Points on a hilly landscape, in no order, each with its height.
From any point a ball takes the steepest step (drop divided by distance) to one of its 2 nearest points. It stops when none of these is lower. Distance is the straight distance between rows; heights are no part of it.
J_459: [ 22  52   9   1   0 -13   8  -8  -8  29   9  29 -51 -26  -7  12 -70  37
   9  37 -34]  height 713
J_839: [-33  19 -14  -2  -5  51  12  31   9 -19  47  21  21  24  -8  49  29   0
 -39 -30   2]  height 635
J_895: [ -7  91  20   7   6   7  20 -21  60 -44  42  18 -10  39  31  -1  -7 -10
 -12 -13  19]  height 318
J_919: [  1  -2 -11  27 -50 -22 -13 -56  23   6  26  -9  -6  39  -5  27  -8 -40
  -6 -56   0]  height 223
J_11: [  1  10  25  -8 -25 -49  -9 -42  28  -9   5  -1 -59 -21 -10 -30 -36  16
   2  12  20]  height 57
J_698: [  4  17 -16   6 -10  41  33 -17  36 -15  67  36 -25 -29  -1  44  22  14
 -59   4 -13]  height 682
J_594: [  7 -28  -7  56 -17  12 -21 -16   2   3 -29  -9  49  53  11 -14  -2 -46
  16 -10 -13]  height 334
J_884: [-35  10  12 -29  46  -9  31   9   4 -11 -51 -14  -1 -17  -7  47  49  21
  54  28   3]  height 687
J_177: [ 31 -65 -37  -7   7   2 -28   2 -14   3  31 -20  -6   9  29 -36  18 -48
 -13  18 -14]  height 400
J_850: [  3   6  10  -3   9  -5 -13  19 -37   1  -1   4 -32  11  -2 -19 -85  14
  -1  -5   1]  height 268
J_625: [ 21 -59 -49 -21 -14   9 -17   8  19   1  14  -3 -11 -33   7 -27  23 -15
 -12  53   2]  height 105
J_390: [-28  25 -16  -6  16  46  -4  44  -3   2   6  16  57  42  11  43  27 -24
  10 -14  21]  height 876
J_293: [ 21  20  29  15 -12 -23  29 -55 -13  -5   2  -9 -46 -39   6   0 -51  12
 -31  28  60]  height 558
J_757: [ 14 -31  25 -37   1 -17 -31   6 -64  30 -15  18 -28   5  -8 -11  15 -16
  15   3  -8]  height 292
J_549: [-11  16 -36  13 -19  33 -12   1  33 -15  19  24  36  39   3  24  -4 -32
   3 -13  15]  height 757
J_666: [-16 -20  -7  12  17 -18 -21  43 -25  11 -29   1   1 -17  -4 -34 -29  39
  50  43 -39]  height 385
J_450: [-38   4  27 -45   8   4  20   8  -4 -14 -16   9   5 -11 -26  32  71  33
  17  -8 -20]  height 521
J_294: [ 18  39  23  -6  39   4  -3  39 -63  41 -19   9 -25 -13  -7  16 -50  10
 -10   9  16]  height 210
J_333: [-36  -3  16  16  52 -20  -4  28 -44  26 -41 -30   0   7  -4  -5  -8  17
  64  21 -28]  height 464
J_518: [  2  -3  11  23 -45 -69   4 -59  37 -20  28 -31 -26 -23 -24   3   0 -10
 -26 -32  39]  height 466
J_683: [-26 -38  37   5 -17 -20   2 -16 -28  -3 -60  -3  20   0 -23  -7  15  23
  29  -3  28]  height 24
J_968: [  5  14 -30  46  -4  -1 -17  -9  57 -21  -6 -11  33  33  35 -35 -18 -44
  31  31   3]  height 260
J_992: [-16 -17   7 -10  21  14  -7  46 -14 -19 -49  -5  13 -31 -13 -31 -24  27
  18  42  49]  height 484
J_521: [  9  47  42 -17  43 -16   6  24 -66  55 -20  18 -27 -18 -11  42 -11  10
   4   2  14]  height 246
J_307: [-21 -21 -39 -14 -17  49  12  21  44 -19  25  21  39 -17 -16  12  45  20
 -17  10 -16]  height 700
J_250: [ 10  10  14 -18  16 -13 -14  33 -47  25 -15  26 -38  -4 -12  -7 -45  21
   0  22   4]  height 242
J_209: [ 24 -31  38 -14   8 -31 -14 -30 -39  -2  15  17 -64  -8  17 -30 -26 -19
 -20   7  11]  height 506
J_396: [ 28  22  39   7 -11 -15  11 -25 -69  23 -11  18 -37  -1   0  13 -53  12
  -8   8  18]  height 473
J_677: [  7   4  14 -17 -35 -11  26 -49   3  10  13  34 -29  -6 -23  36   8  14
 -29 -16   9]  height 313
J_246: [-45  15  15  10  -6   0   7  12  19  -5 -46  11  25  -5 -24  -3 -18  75
  55  14 -21]  height 133
J_835: [ -6  23   4   3 -35 -10   5  15 -25 -25 -38 -21  -2   5 -12  -5 -66  33
   2 -37  65]  height 453
J_52: [-40  21  -9   8 -14  12   9  29  -6   8 -24 -52  23  14 -24   3 -49  44
  25 -43  23]  height 570
J_391: [  3 -53   7  -2 -48 -13 -17 -41  13 -15 -17  -4  -5  -6 -17 -18   3 -16
   7   1  -3]  height 261
J_882: [ -9  38   6 -11  23  35  20  32 -26   9  39   6   2  18  -2  50  61 -18
 -47 -37 -44]  height 829
J_662: [ -3  51 -24   3   0  30  15 -15  57 -17  59  11  -7  35  10   4  -7 -12
 -25  -6 -40]  height 358
J_38: [ 30   9 -25 -29   5  18  -3   7 -10  37  19   8  26  34 -11  10  39 -31
 -13 -18 -58]  height 121
J_645: [  5  34 -22   9   2  -8  -5  -7  48 -37 -11  20  36  44  32 -23 -10 -25
  35  46  17]  height 282
J_89: [ -2 -28   2 -35  19   3  -5  45 -28  -7 -32   8  -8 -31 -15 -21 -25  11
 -18  39  60]  height 442
J_504: [ 11  63   8   1  12   2  16  19 -18  38  -3  28 -20 -19 -18  30 -64  44
  -1   8 -37]  height 724
J_578: [ 46   1  13 -26   6 -13 -15   5 -55  43   3  35 -45 -30   2  13  11  -4
 -14  33 -13]  height 753
J_206: [-50  51  25 -39  44 -14  27  39  -3 -17 -19  -2 -15  -8 -18  54   9  38
  37  -7 -35]  height 768
J_19: [  3  10   0 -27  18  24  14  20 -15  35  27  31   6 -12 -15  50  59 -10
 -38 -23 -18]  height 810
J_492: [ 16  -8  -1 -39   0  15  -1  -3 -23  46   0 -10  24  28 -19   9  66 -20
  14 -25 -53]  height 168
J_325: [-14  12 -18  26  17  37  16  17  12   0  -6  -1  73  50   3   3  46   4
  21 -10 -52]  height 395
J_651: [-10 -26  34 -22   8 -20 -34  13 -60  29 -33  -3 -17   8  -3 -18  16   8
  49   9 -26]  height 262
J_974: [ 13  -2 -21 -34  -6   4  21   1  33   1  15  41 -24 -48 -22  17  10  18
 -34  34  25]  height 638
J_375: [-17  -2  -1   2 -27 -31 -13  -4   2  -4 -13  14 -20   7 -21 -28 -69  40
  44  16 -39]  height 87
J_94: [  7 -41 -33  33 -33  15  -7 -41  62 -10 -10 -10  17  -1   1 -32  17 -14
   9  19 -22]  height 219
J_435: [ 23 -55  12 -18 -11  -8 -24 -22 -43  24   4   4 -19  17  -3 -15  17 -38
 -16 -12  -8]  height 332
J_499: [ 21  19 -34 -17  -7  17   8 -25  61  12  53   6 -18   0   3   5  16 -12
 -20   3 -34]  height 384
J_813: [ -5  -3 -20   2  30  28 -11  49 -27  28  -2 -55  -3 -17 -25 -20 -54  19
  -6 -22 -34]  height 418
J_143: [-33 -22  20  14  57  -7  -8  35 -60   8 -30 -35   7  20   6 -24 -34  15
  44  -2 -22]  height 439
J_188: [-22 -49  32  31 -37 -22   7 -38 -17   0 -52 -16  36   3 -27   4  45  14
  16 -30  28]  height 195
J_923: [ 27 -60 -35   1  -1  13 -19  26 -18  22 -12 -17  23 -24  22 -28  58   5
   9  43 -11]  height 789
J_101: [ -5  43   5 -51  30   2  20  60  -3  11 -24  22  -3 -40 -23  37  -8  36
  -9  18  35]  height 415
J_33: [ 14 -38  22   2 -17 -33 -28 -54  13 -13  23 -35 -37   4  10 -40   6 -51
 -10 -30 -16]  height 545
J_600: [-19 -28   1  18   4  19  -4  28 -23 -32 -11 -29  10   7  14 -36 -83  20
   7 -36  -4]  height 391
J_522: [  1  35 -30   8  13  19  13  44  10 -36  -8  36  66  47  31  -1  26  16
  30  41 -14]  height 339
J_466: [  9   5  -6  21  -1  28   0  12 -40  25  15 -40 -21   3 -11  -5 -75  18
 -28 -56 -10]  height 411
J_864: [-33   7  19 -41 -11  31  16  20   0 -22  11  -2  -8   1 -33  23  72  29
 -20 -24 -48]  height 544
J_64: [ 12   5   8 -46   8   1  13  13 -12  29   8  36 -10 -34 -19  37  47   9
 -29  -1 -11]  height 791
J_596: [ 30  -8 -16 -26 -17  14  -6 -14  -2  33  19  21  -7  10 -11  13  29 -21
 -24  -5 -32]  height 68
J_560: [-15  13 -13 -18  20   9  -6  61  -2   4 -36  -4   7 -25 -20 -11 -38  39
  24  40  20]  height 518
J_359: [ 25  41  39  31 -16 -49  27 -53 -15 -27   5 -35 -46 -38  14 -16 -48  17
 -20  -6  60]  height 532
J_471: [-32   5 -16  19 -20  13  12   8 -28  18 -15 -74  12  11 -26 -10 -49  30
  15 -74   0]  height 600
J_58: [  5  35  -9  20 -26   5   1 -48  25  10  38  10   1  52   5  28 -11 -39
 -17 -48 -10]  height 163
J_134: [  2 -47 -20 -22   7   7 -14  26 -16  37   3   6  19 -18 -15  12  37 -22
 -15  16  18]  height 528
J_442: [ -9 -18  -2  28  15  36  14  -7  21  27 -30  -9  42  11   0  -1  84  14
  18 -12 -25]  height 465
J_344: [  8 -22  17 -18   4   3  -9 -11 -30  45 -36  -9  19  11  -3  -9  69  -6
  41  -6 -41]  height 206
J_724: [ 15  54  21  25  -2   5  16  -8 -67  43  -4   0 -19   6  -5  22 -69  24
  -1 -13   1]  height 449
J_140: [-21 -10  20 -30 -15 -16  31  -9 -16   9  -6  17  13  -2 -47  43  23  21
 -26 -26  51]  height 477
J_727: [ -3 -18 -29 -31  23  15  -3  38  -7  34   7  -4  36 -16  -8  25  66 -14
  -7   9  -1]  height 567
J_346: [ 18  35  15 -18 -14  -1  26 -60  44   9  41  28 -54 -46  -6   8   7  27
 -19  23 -12]  height 699
J_740: [ -4  -3 -34  37 -25  16 -12 -32  77 -24   8 -16  31  21   3 -18  -6 -28
  20   4 -14]  height 238
J_304: [  4 -25 -12  17   3  11  -5   6 -13 -45  12 -33  -4   2  30 -25 -95  15
  -6 -72  -4]  height 363
J_769: [ 35   4 -56  -3   4   8 -18  27  -3  36  31  -3  19  35  19   4   4 -44
  -8  17 -20]  height 357
J_989: [ 15  35   3 -30  20  17  12  48 -12  15 -19  18 -14 -38 -14  22 -38  29
 -24  31  55]  height 447
J_306: [  5 -22  10  30  -6 -28 -39 -33  29  -4  40 -48 -15   6  14 -26  -3 -61
 -18 -30  -5]  height 563
J_602: [ -7  31 -15 -28   2   1   4  44  15   2 -19  31 -13 -24 -27   5 -44  46
  10  36  -2]  height 540
J_598: [ -2   8  -2  50 -24  -6 -14 -29  29 -28 -24  -5  50  67  14   0 -23 -44
  33 -11 -12]  height 301
J_210: [ 15  11  15  -6  13 -16  -2   3 -16 -17   1  10 -59  -7  20 -29 -82  12
  -7  13  17]  height 290
J_638: [  2 -69   0   0  -9  -5 -14 -12  25 -49 -19  -2 -20 -43  11 -55  -3   1
   4  42  19]  height 48
J_838: [  4 -46  -4  25 -44 -13 -19 -48  47 -25  -6 -31  -5 -17  -9 -32  10 -16
   7   8 -12]  height 236
J_420: [  8  14  18  14  15 -21  -4 -11   1 -41  15 -16 -47  -7  32 -32 -92  15
  -6 -20  20]  height 308
J_184: [ 15   7  12 -11 -10  -8  17 -16 -11  -1 -11  15 -37 -26 -10   3 -44  13
 -28  20  57]  height 585
J_572: [-15  65  -5   7 -17  23  16  -9  41 -53  50  20 -10  59  16  15 -13  -4
 -18 -11 -12]  height 341
J_66: [ 14  15  34  26 -29 -75  15 -60   6 -29  18 -37 -43 -35 -16 -11 -15   4
 -28 -22  55]  height 498
J_357: [  4   9   1  19 -15 -22   0   0 -10 -60  -2 -33 -26   6  19 -24 -98  14
   4 -42  17]  height 331
J_900: [-53   3  -2 -15  18  38  17  32   4 -12  33  -4  22   5 -22  54  63   1
 -27 -31   1]  height 601
J_694: [  3  30 -13  -1   1  -2  17   6  26 -53 -11  47  50  54  27 -13   8   3
  32  48  -2]  height 309
J_54: [-17 -30  27 -16  48  -7 -18  35 -68  -7 -15   2  -2  19  18 -34 -50   6
  36 -13 -19]  height 392
J_527: [ -1  12   5  50  -7 -16 -48 -13  52 -47  -4 -44  21  27  29 -10 -21 -51
  22  -7  39]  height 621
J_301: [  5 -60  -7  15  21   6 -11  20 -24  17 -40  -7  15 -37  18 -34  61  20
  12  43  14]  height 770
J_599: [ 16  31 -52 -18  13   2  16  68   0  -9  24   3  64  21  35  17  35   3
 -11  16 -68]  height 155
J_68: [  1  87  42  -8  11 -28   8 -32  57 -30  19  17  10  32  21 -11  -2 -20
  -9   4  41]  height 286
J_979: [ 22  44  15 -19 -11 -12  16 -34  19  12  19  48 -62 -36  -5  14 -24  38
   1  40 -20]  height 706
J_709: [  8  28  -4 -12   4  29   1  43 -15  -3 -18  -1 -23 -18  -5  -6 -73  26
 -15   6  62]  height 467
J_45: [ 37 -28 -54  -3   2   7 -21   7   0  20  27 -28   8  33  21 -38  -1 -52
  -3  29 -32]  height 382
J_91: [  5 -50  -1   0  -7  12 -21  -4 -40  41  -3 -10  23  35  -8  -6  25 -53
   3 -19 -13]  height 376
J_964: [  0  68  20  31  -7 -23 -29 -20  50   1  33 -18   3  26  27 -11 -21 -41
   3 -19  33]  height 208
J_284: [ 11  16  12 -17 -16 -20  -1 -47  59  22  40   4 -57 -48  -8 -28   7   9
 -15  24   3]  height 707
J_865: [ 20 -25  28 -16  24 -23  10  -9 -19 -45   1   5 -34 -19  24 -23 -53 -12
 -36   1  56]  height 333
J_402: [-12 -13 -42   6 -21  37   4   5  47 -12  21  18  37   8  -6  17  21  -7
  -4   0  -6]  height 723
J_72: [  6   0  11   7 -30   6  25 -52 -15  22  36  34  -7   6 -17  49  11  -3
 -38 -40   7]  height 269
J_205: [ 17 -25  12 -30  26   2   1  31 -31 -26 -13  16 -30 -19   9 -25 -51   6
 -32  24  63]  height 396
J_953: [-11 -61  -5  38 -29   0 -20 -14  -3  -9  -9  -8  30   9  -6  11   7 -42
 -10 -18  26]  height 459
J_138: [ -7 -20 -38 -29  -7  24  16  19  42  -7  26  34  11 -40 -28  30  35  15
 -33  17  19]  height 670
J_612: [  3   6 -44 -25  33  11   7  52  -4  30  14 -19  52   3  17  33  75 -19
  -3  -7 -34]  height 603
J_96: [-18 -35 -20  48 -42   4 -27 -10  23 -24  -4  -9  34  25  -3  32  -9 -43
   0 -23  42]  height 541
J_103: [  0  24  -2  45 -20 -12  -7 -55  37  22  53 -15 -16  -3  10  22  -4 -39
 -27 -22  25]  height 126
J_955: [-35  57   5 -24  39 -14  17  45  -4  14 -12  -4   3  -5 -31  37 -23  37
  28 -16 -35]  height 755
J_961: [-12  46  16 -50  49 -13  28  45 -13  13 -16  21 -11 -44 -15  50  34  15
  -6   8  17]  height 380
J_702: [  1 -90  -9  20   1  10 -10   6 -16 -19  -9  -5  15 -20  10 -30  27 -22
 -11  19  17]  height 381
J_805: [ 14  30  14 -38   8  -9   5  15 -20  26 -10  51 -29 -25 -24  28   3  30
  -6  10  -9]  height 772
J_791: [ -8 -30  44   8 -20 -44  -1   1 -60 -55 -50 -17  13  17   6 -26 -45  12
  16 -38  37]  height 277
J_975: [  9   7 -37  69  -5  26 -13   3  38 -19 -31  16  56  39  28 -23  -1 -12
  20  29  11]  height 288
J_128: [ 15 -79 -32  56  -4  23 -14   3  13  -8 -20  -3  24 -10  30 -45  34  -8
 -12  22   7]  height 343
J_267: [ -4 -18   9  48  -7 -31 -58 -18  34 -36  28 -54   2  10  17 -14 -13 -58
  -1 -32  18]  height 588
J_720: [  9 -19  -9  21  -9  16   4   3 -37 -11  23 -36 -17   9  13 -21 -78  13
 -26 -78 -15]  height 390
J_606: [-21   2  13 -11 -29 -16   0   2   8  -3 -37  24   1   1 -31  -7 -31  56
  49  11 -26]  height 108
J_36: [  0 -17  40 -14  -2 -50 -18 -30  16 -41  11 -16 -58 -26  13 -45 -35   0
  -4   5  19]  height 38
J_848: [-18  17 -14  18 -12  53  19  -1  24 -18  62  40  -9   4   4  53  12   5
 -51 -20  11]  height 664
J_358: [-12  -5 -21  17  21  27 -15  25 -18  41 -11 -14  65  44   9  11  40 -39
  24  -7  -5]  height 866
J_576: [  9 -36 -52  64  -6  32 -15  10  23  10 -14  -4  50  14  31 -26  16 -15
   4  30   4]  height 317
J_271: [-11   6 -15  17  18  32 -13  36 -11  13 -17  13  69  52  20  12  19 -31
  28   5  23]  height 838
J_775: [  1 -55  26  30 -22   6 -18 -22 -18  18 -58   0  10   0  -3 -38  47  13
  28   6 -16]  height 267
J_204: [ 16 -15 -21 -15 -35  31   9 -23  47  -6  -8  11  22   7  -9 -19  45  19
  18  13 -62]  height 175
J_985: [ 35  -3 -46 -12 -12  29  18  12  26   5  -4   1  46   6  12 -16  60  19
  12  19 -69]  height 149
J_426: [ 11  22   0  10 -22  31  18 -36   1   8  49  29  -1  36  -5  44   9 -20
 -35 -42 -28]  height 214
J_795: [  3  37  -4 -10   3  43  17  29 -13  -3  44  18   9  43  -8  32  26 -11
 -39 -30 -60]  height 842
J_222: [ -4 -40  24  -3 -10 -40 -21 -31  42 -54  -2 -22 -43 -38   8 -56 -18   0
  10  22  13]  height 19
J_288: [ -2  10 -21   4  21  45 -13  59 -17  15   5 -25 -12 -18  -6   0 -70  23
 -25 -16  30]  height 440
J_490: [ 32   8  18   2 -22  -3  13 -79  -8  40  35  17 -40 -11   2  15  12 -16
 -19   4 -20]  height 735
J_113: [ -3 -43  40 -22  34 -10  -9  15 -62 -29 -19  16  -2  19  30 -27 -57  -6
  15 -24  16]  height 298
J_976: [  1  58  -4  35  -8  -9 -10 -43  52  -2  40  -9   0  35  13   9 -20 -38
  -5 -31   5]  height 172
J_374: [-11  17 -23 -39  36   7  21  50  -6  -2  19 -23  20  -8  17  37  93 -26
 -17 -16 -47]  height 630
J_950: [  4 -30  -7   5 -43  19   1 -38  49 -14 -28  10  13 -10 -12 -20  35  24
  18   7 -30]  height 196
J_718: [ 21 -88  28  10   7 -21 -16 -30 -18 -56 -17  11  -5 -14  43 -47   4 -21
  16  -5 -10]  height 253
J_897: [ 26 -47  22 -15   0 -29 -28 -39  -5  -7  26  -9 -57  -6  21 -41  -1 -43
 -16  -4  -3]  height 526
J_959: [ 17 -26 -11 -43  17 -19 -20  55 -42  10 -18  10 -17 -35   5 -21  12  14
  17  47   5]  height 187
J_7: [-15 -35   8   9  15  -5 -14  32 -35 -21 -36  10  -4  -7  14 -49 -40  33
  39  29 -10]  height 361
J_871: [ 13  41   1  24   5  23  11  16 -52  53   3 -23 -15  -2 -15  20 -69  30
 -23 -37 -13]  height 429
J_157: [ 20 -82  21  30 -11  -2 -25 -38 -11 -34 -33  -1  -5  -3  25 -55  22 -20
  12   6 -29]  height 289
J_652: [ 12  14  10   9 -29 -31   4  -7 -23 -54 -19 -30 -28   2   6 -15 -75  20
  -4 -37  58]  height 379
J_153: [ -7 -45  30  43   5  -6 -20   4 -21 -28 -59  16  -1  -9  18 -60 -12  41
  34  18  -5]  height 330
J_32: [ 30  28 -48  11  13  17 -10   4  15  31  50  16  -5  28  22  10 -11 -45
 -19  16  -6]  height 325
J_902: [-11 -28  34  -1  -9  -9 -26 -16 -34  26 -51   7  -1   5  -9 -20  39  20
  57   8 -31]  height 237
J_77: [ -7 -21  -8   9 -51 -40   6 -56  40 -17  16  -3 -10  -5 -24  16   1 -10
 -21 -31  26]  height 424
J_159: [  9 -52 -19 -20  10   3  -3  21 -21  18  12  16  -7 -26 -16   7  10 -26
 -42  25  47]  height 486
J_406: [ 17 -24 -17 -47  24 -26 -20  53 -37  31 -19 -14   8 -41  14   7  60   1
  12  40  -1]  height 247
J_725: [ 27  42 -46  -4  12  38  10  40  10  -3  56  29   6   9  23  35  19 -10
 -42  10 -32]  height 239
J_362: [ 21  28   7 -14  -8  30  36 -47  35  -4  57  28 -46 -42   4  29  24  16
 -39  20 -27]  height 693
J_858: [  2  -4  11 -17 -50 -39  21 -46   4 -12  -6  22 -16  -5 -33  13 -11  15
 -17 -18  35]  height 360
J_2: [ 21  10 -57  -8   3  20  16  38  13   6  13  -6  61  24  22  -8  35  12
   3  21 -78]  height 125
J_281: [ -5  10 -10  40 -35 -11 -45 -20  47 -40   7 -22  15  30  15  26 -22 -48
  12 -26  49]  height 618
J_635: [  2 -82  -8  -8   3  -8  -6   7 -11 -25   5   5  -6 -24   1 -20  -3 -29
 -29  29  46]  height 432
J_622: [ 16  19  36  11 -16 -20  23 -83   0  35  39  -3 -45 -41   2  10   3  -3
 -13  18   7]  height 728
J_920: [ 13 -71  38 -22  21 -27 -13  -8 -40 -53 -18  23  -6  -1  31 -32 -23 -15
  19  -8   8]  height 157
J_429: [ 10  95  41  24   7 -16 -10 -33  47  -5  26   2  11  13  35  -4 -11 -29
  -5  -5  49]  height 248
J_191: [ -5  42 -13  23   5 -20 -34   7  75   9  42 -31  13  10  19 -63 -18 -36
  12   8  -7]  height 438
J_202: [-18  -9 -20   5  35   9 -10  57 -27  11 -14 -36   8  -8 -13 -35 -54  26
  24  15 -41]  height 403
J_909: [-28  -6  13   3  49  -6  21   7   1  10 -64 -11   5 -27  -1  10  52  36
  44  45  22]  height 710
J_563: [ -4  54  -4  -3   7  33  10  29 -10 -17  34  34  20  71   6  30   5 -13
 -18 -19 -28]  height 858
J_192: [ 11  13   0 -12 -11   4  35 -24  20  -1   4  24 -29 -44 -21  20 -24  28
 -41  28  52]  height 611
J_712: [-21  44  27 -29  53 -23  11  28 -45  42 -34 -14 -24   6 -16  49  -8   3
  31  -4  12]  height 284
J_639: [ 29 -42 -34 -42  -4  -8 -20  30 -12  15   4  11 -16 -40   4 -20  27   1
 -10  55   3]  height 138
J_973: [  3  26  10  18 -11 -13  -7 -47  62  43  60 -13 -26 -54  -6 -30  16  -8
 -27  -4   9]  height 715
J_947: [-16 -37 -12   5  16  45  -4  31 -19  -1   0 -56  11 -11  -4 -35 -52  15
 -10 -48 -22]  height 413
J_958: [ 45   7  30 -10  -9 -11  -2 -47 -45  47  11  31 -60 -17   2  16   3  -9
  -7  24 -23]  height 744
J_74: [  9  61   2 -27  15  18  12  38 -21 -36  10  49  28  68  15  18  14 -15
 -10  12   3]  height 859
J_473: [-30  23  29 -35  30 -17  11  14 -32  15 -38 -15  -2  12 -21  30  -8  23
  38  -5  30]  height 327
J_180: [ 31  38 -53 -27   7  12  13  61   8  -1  44  11  25   9  26  27  34  -2
 -39   0 -64]  height 197
J_273: [  3 -55  34  29 -27 -17 -22 -24 -15 -24 -55   9 -10  -9   4 -41   9  18
  27   7  -7]  height 300
J_998: [ 22  47 -28 -22  12  19  -2  28   7 -17   5  41  24  56  28  22  -8 -28
   3  14  30]  height 831
J_201: [ -1  31  -8 -33 -16  -4  11   3  35 -14 -15  32 -22 -23 -24   6 -46  51
   3  22  21]  height 560
J_904: [  2  -1  -7  34 -40 -19 -23 -45  31 -12   8 -26  22  58   0   8 -19 -51
  13 -37 -19]  height 270
J_833: [-22 -58  12  48 -19  12  -7 -22 -10  13 -34 -17  47  12 -14   4  44 -19
   3 -24  16]  height 353
J_637: [-20  37 -21   0  19  31  -5  60  -3  23 -12 -31  -4 -17 -24  19 -53  31
  -4 -11  17]  height 456
J_460: [-29  42   4  -8 -33  -8  24  12 -12 -11 -37 -12  20  14 -24  13 -43  48
  25 -42  49]  height 522
J_43: [-44  15  -2  13  45  -6  13  18 -17  28 -35 -59   6  15 -27   9 -24  20
  49  -9 -41]  height 485
J_149: [  7  21 -16   4  -9  24 -16   8   9 -13 -14  24  41  56  21  10 -10 -44
  20  11  40]  height 797
J_69: [-17  33 -19  25  36  33  20  43  -2 -17  -8   8  71  45  29   9  48  15
  23  16 -33]  height 371
J_634: [-23 -26  37  12 -13 -20  -3   7 -36 -26 -60 -10  14   3  -9 -24 -29  23
  27  -5  27]  height 137
J_996: [-27  -1   5 -19 -24  44  18   1  14 -29  17  -3  19  22 -25  17  55  14
 -21 -26 -48]  height 529
J_253: [ -2 -60 -30  -7 -18  -4 -16 -11  42 -21   4 -12 -11 -39   2 -39   7 -14
  -4  44  18]  height 77
J_260: [ 30   4  51   8  -2 -27  12 -44 -55   8   8  14 -57 -13  16 -10 -39  -7
 -15  14  20]  height 490
J_619: [-10  55   0  -8  25  -2   9  33 -13  47  -4  -5  -4 -11 -32  26 -50  34
   3 -22 -41]  height 738
J_581: [-18 -16  -8  -4 -60  -5  20 -47  41 -32  18  16   8  10 -29  22  16   9
 -19 -40   3]  height 474
J_787: [  1  21  34  31 -17 -14  11 -76  31  41  50 -17 -26 -63   5 -11   2  -8
 -19   8  12]  height 722
J_71: [  1  -8  14  56 -22 -31  16 -62   3  10  41 -12 -25 -26   0  25 -11 -31
 -39 -15  56]  height 55
J_689: [  1 -27  -9  19 -18  15 -12 -16 -14  24 -11 -11  48  56  -9  -3  13 -48
  11 -29 -30]  height 369
J_644: [-38   2  33 -42  18 -18  30  -1 -19  16 -34  -6  10   0 -38  40  29  18
   8  -9  48]  height 393
J_899: [ 40  18 -46   4   7  30   4   6   1  37  52  29   0  -7  19  42  16 -31
 -36  11 -18]  height 283
J_832: [ 14 -35 -22  39  -2  28  -1 -12   9  36 -32  -6  44  16   5 -23  62  -1
   7  -1 -29]  height 441
J_350: [ -1  37  14  36   9 -26 -60  10  52  -8  40 -39  15   5  25 -62 -21 -46
  -2 -10  16]  height 455
J_93: [  4  11  -7 -60  32 -33  -2  50 -27  30 -27   0  -3 -50   2  30  59  -5
  17  22  -3]  height 293
J_696: [ 18 -28  38  10  18 -43  18 -39 -19 -40  23 -10 -35 -28  18 -14 -34 -25
 -57 -15  67]  height 245
J_949: [ 21   0 -23 -14 -15  -3  -9 -36  58  21  42 -14 -25  -5   0 -30  14 -28
 -10  11 -23]  height 407
J_501: [-26  13   0 -53  32  -6  28  26  -6 -15  -8 -21  -7 -19   5  49 102 -16
   2 -14 -42]  height 650
J_83: [-42 -12   7 -26   2  16  27   6  -7   5  21  12  20   2 -33  53  53   4
 -28 -33  22]  height 559
J_880: [-13  46  -6 -48  60 -41  16  57 -18  20 -23   4 -21 -41  11  47  28   0
  21  15   0]  height 342
J_379: [-43  15  21  -2  15  -4  13  13  12  -4 -42  17  12 -17 -16   3  30  69
  62  21 -29]  height 159
J_409: [ 12 -21  30  47   0 -47  22 -51 -27 -15  27 -19 -30 -27   4   9 -27 -30
 -53 -14  66]  height 150
J_395: [-30 -14  16 -15  10  27  22  -3   7   2 -20  -5  24  -5 -17  17  86  21
  25  -8 -30]  height 495
J_768: [-25 -15   1  -9 -52  22  21 -32  31 -28   9  10  24  20 -26  16  32  22
 -11 -33 -33]  height 507
J_887: [  0  16   5 -16 -23 -36 -15 -18  19  -9  -3  13 -55 -10 -14 -18 -61  28
  25  21  -9]  height 72
J_195: [-20 -33  10  19  40   1   2  22 -20  10 -60  -7   8 -34   1 -23  45  33
  27  45  34]  height 741
J_886: [-12  -1  15   2   3  12  -1  -7  14  12 -49  23   9 -19  -4  -8  71  61
  52  12 -41]  height 191
J_737: [  7  11 -38   3  -1  -5 -23 -10  80  21  54 -36  -9 -11  13 -50   4 -31
  -6  20 -13]  height 423
J_820: [ 13  -7 -20  45   8  22   6  -3  -1  29 -24  -4  69  50   6 -20  39  -8
  18   0 -53]  height 419
J_553: [-31  -3   8 -44  48  -6  28   5  -7  -7 -31 -16  -5 -12  -1  65  87 -10
  31   3 -15]  height 667

For each start below, name the point where the ball stops.
J_191 -> J_58
J_989 -> J_222
J_346 -> J_294
J_886 -> J_222
J_602 -> J_71
J_527 -> J_304
J_998 -> J_77
J_460 -> J_294

Write out the way that a ball takes from each point below.
J_955 -> J_619, J_504, J_459, J_979, J_346, J_362, J_698, J_848, J_839, J_900, J_83, J_140, J_644, J_473, J_712, J_521, J_294
J_958 -> J_490, J_622, J_787, J_973, J_284, J_346, J_362, J_698, J_848, J_839, J_900, J_83, J_140, J_644, J_473, J_712, J_521, J_294
J_74 -> J_998, J_149, J_549, J_402, J_307, J_138, J_974, J_192, J_184, J_293, J_359, J_66, J_518, J_77
J_52 -> J_460, J_835, J_652, J_357, J_420, J_210, J_850, J_250, J_294
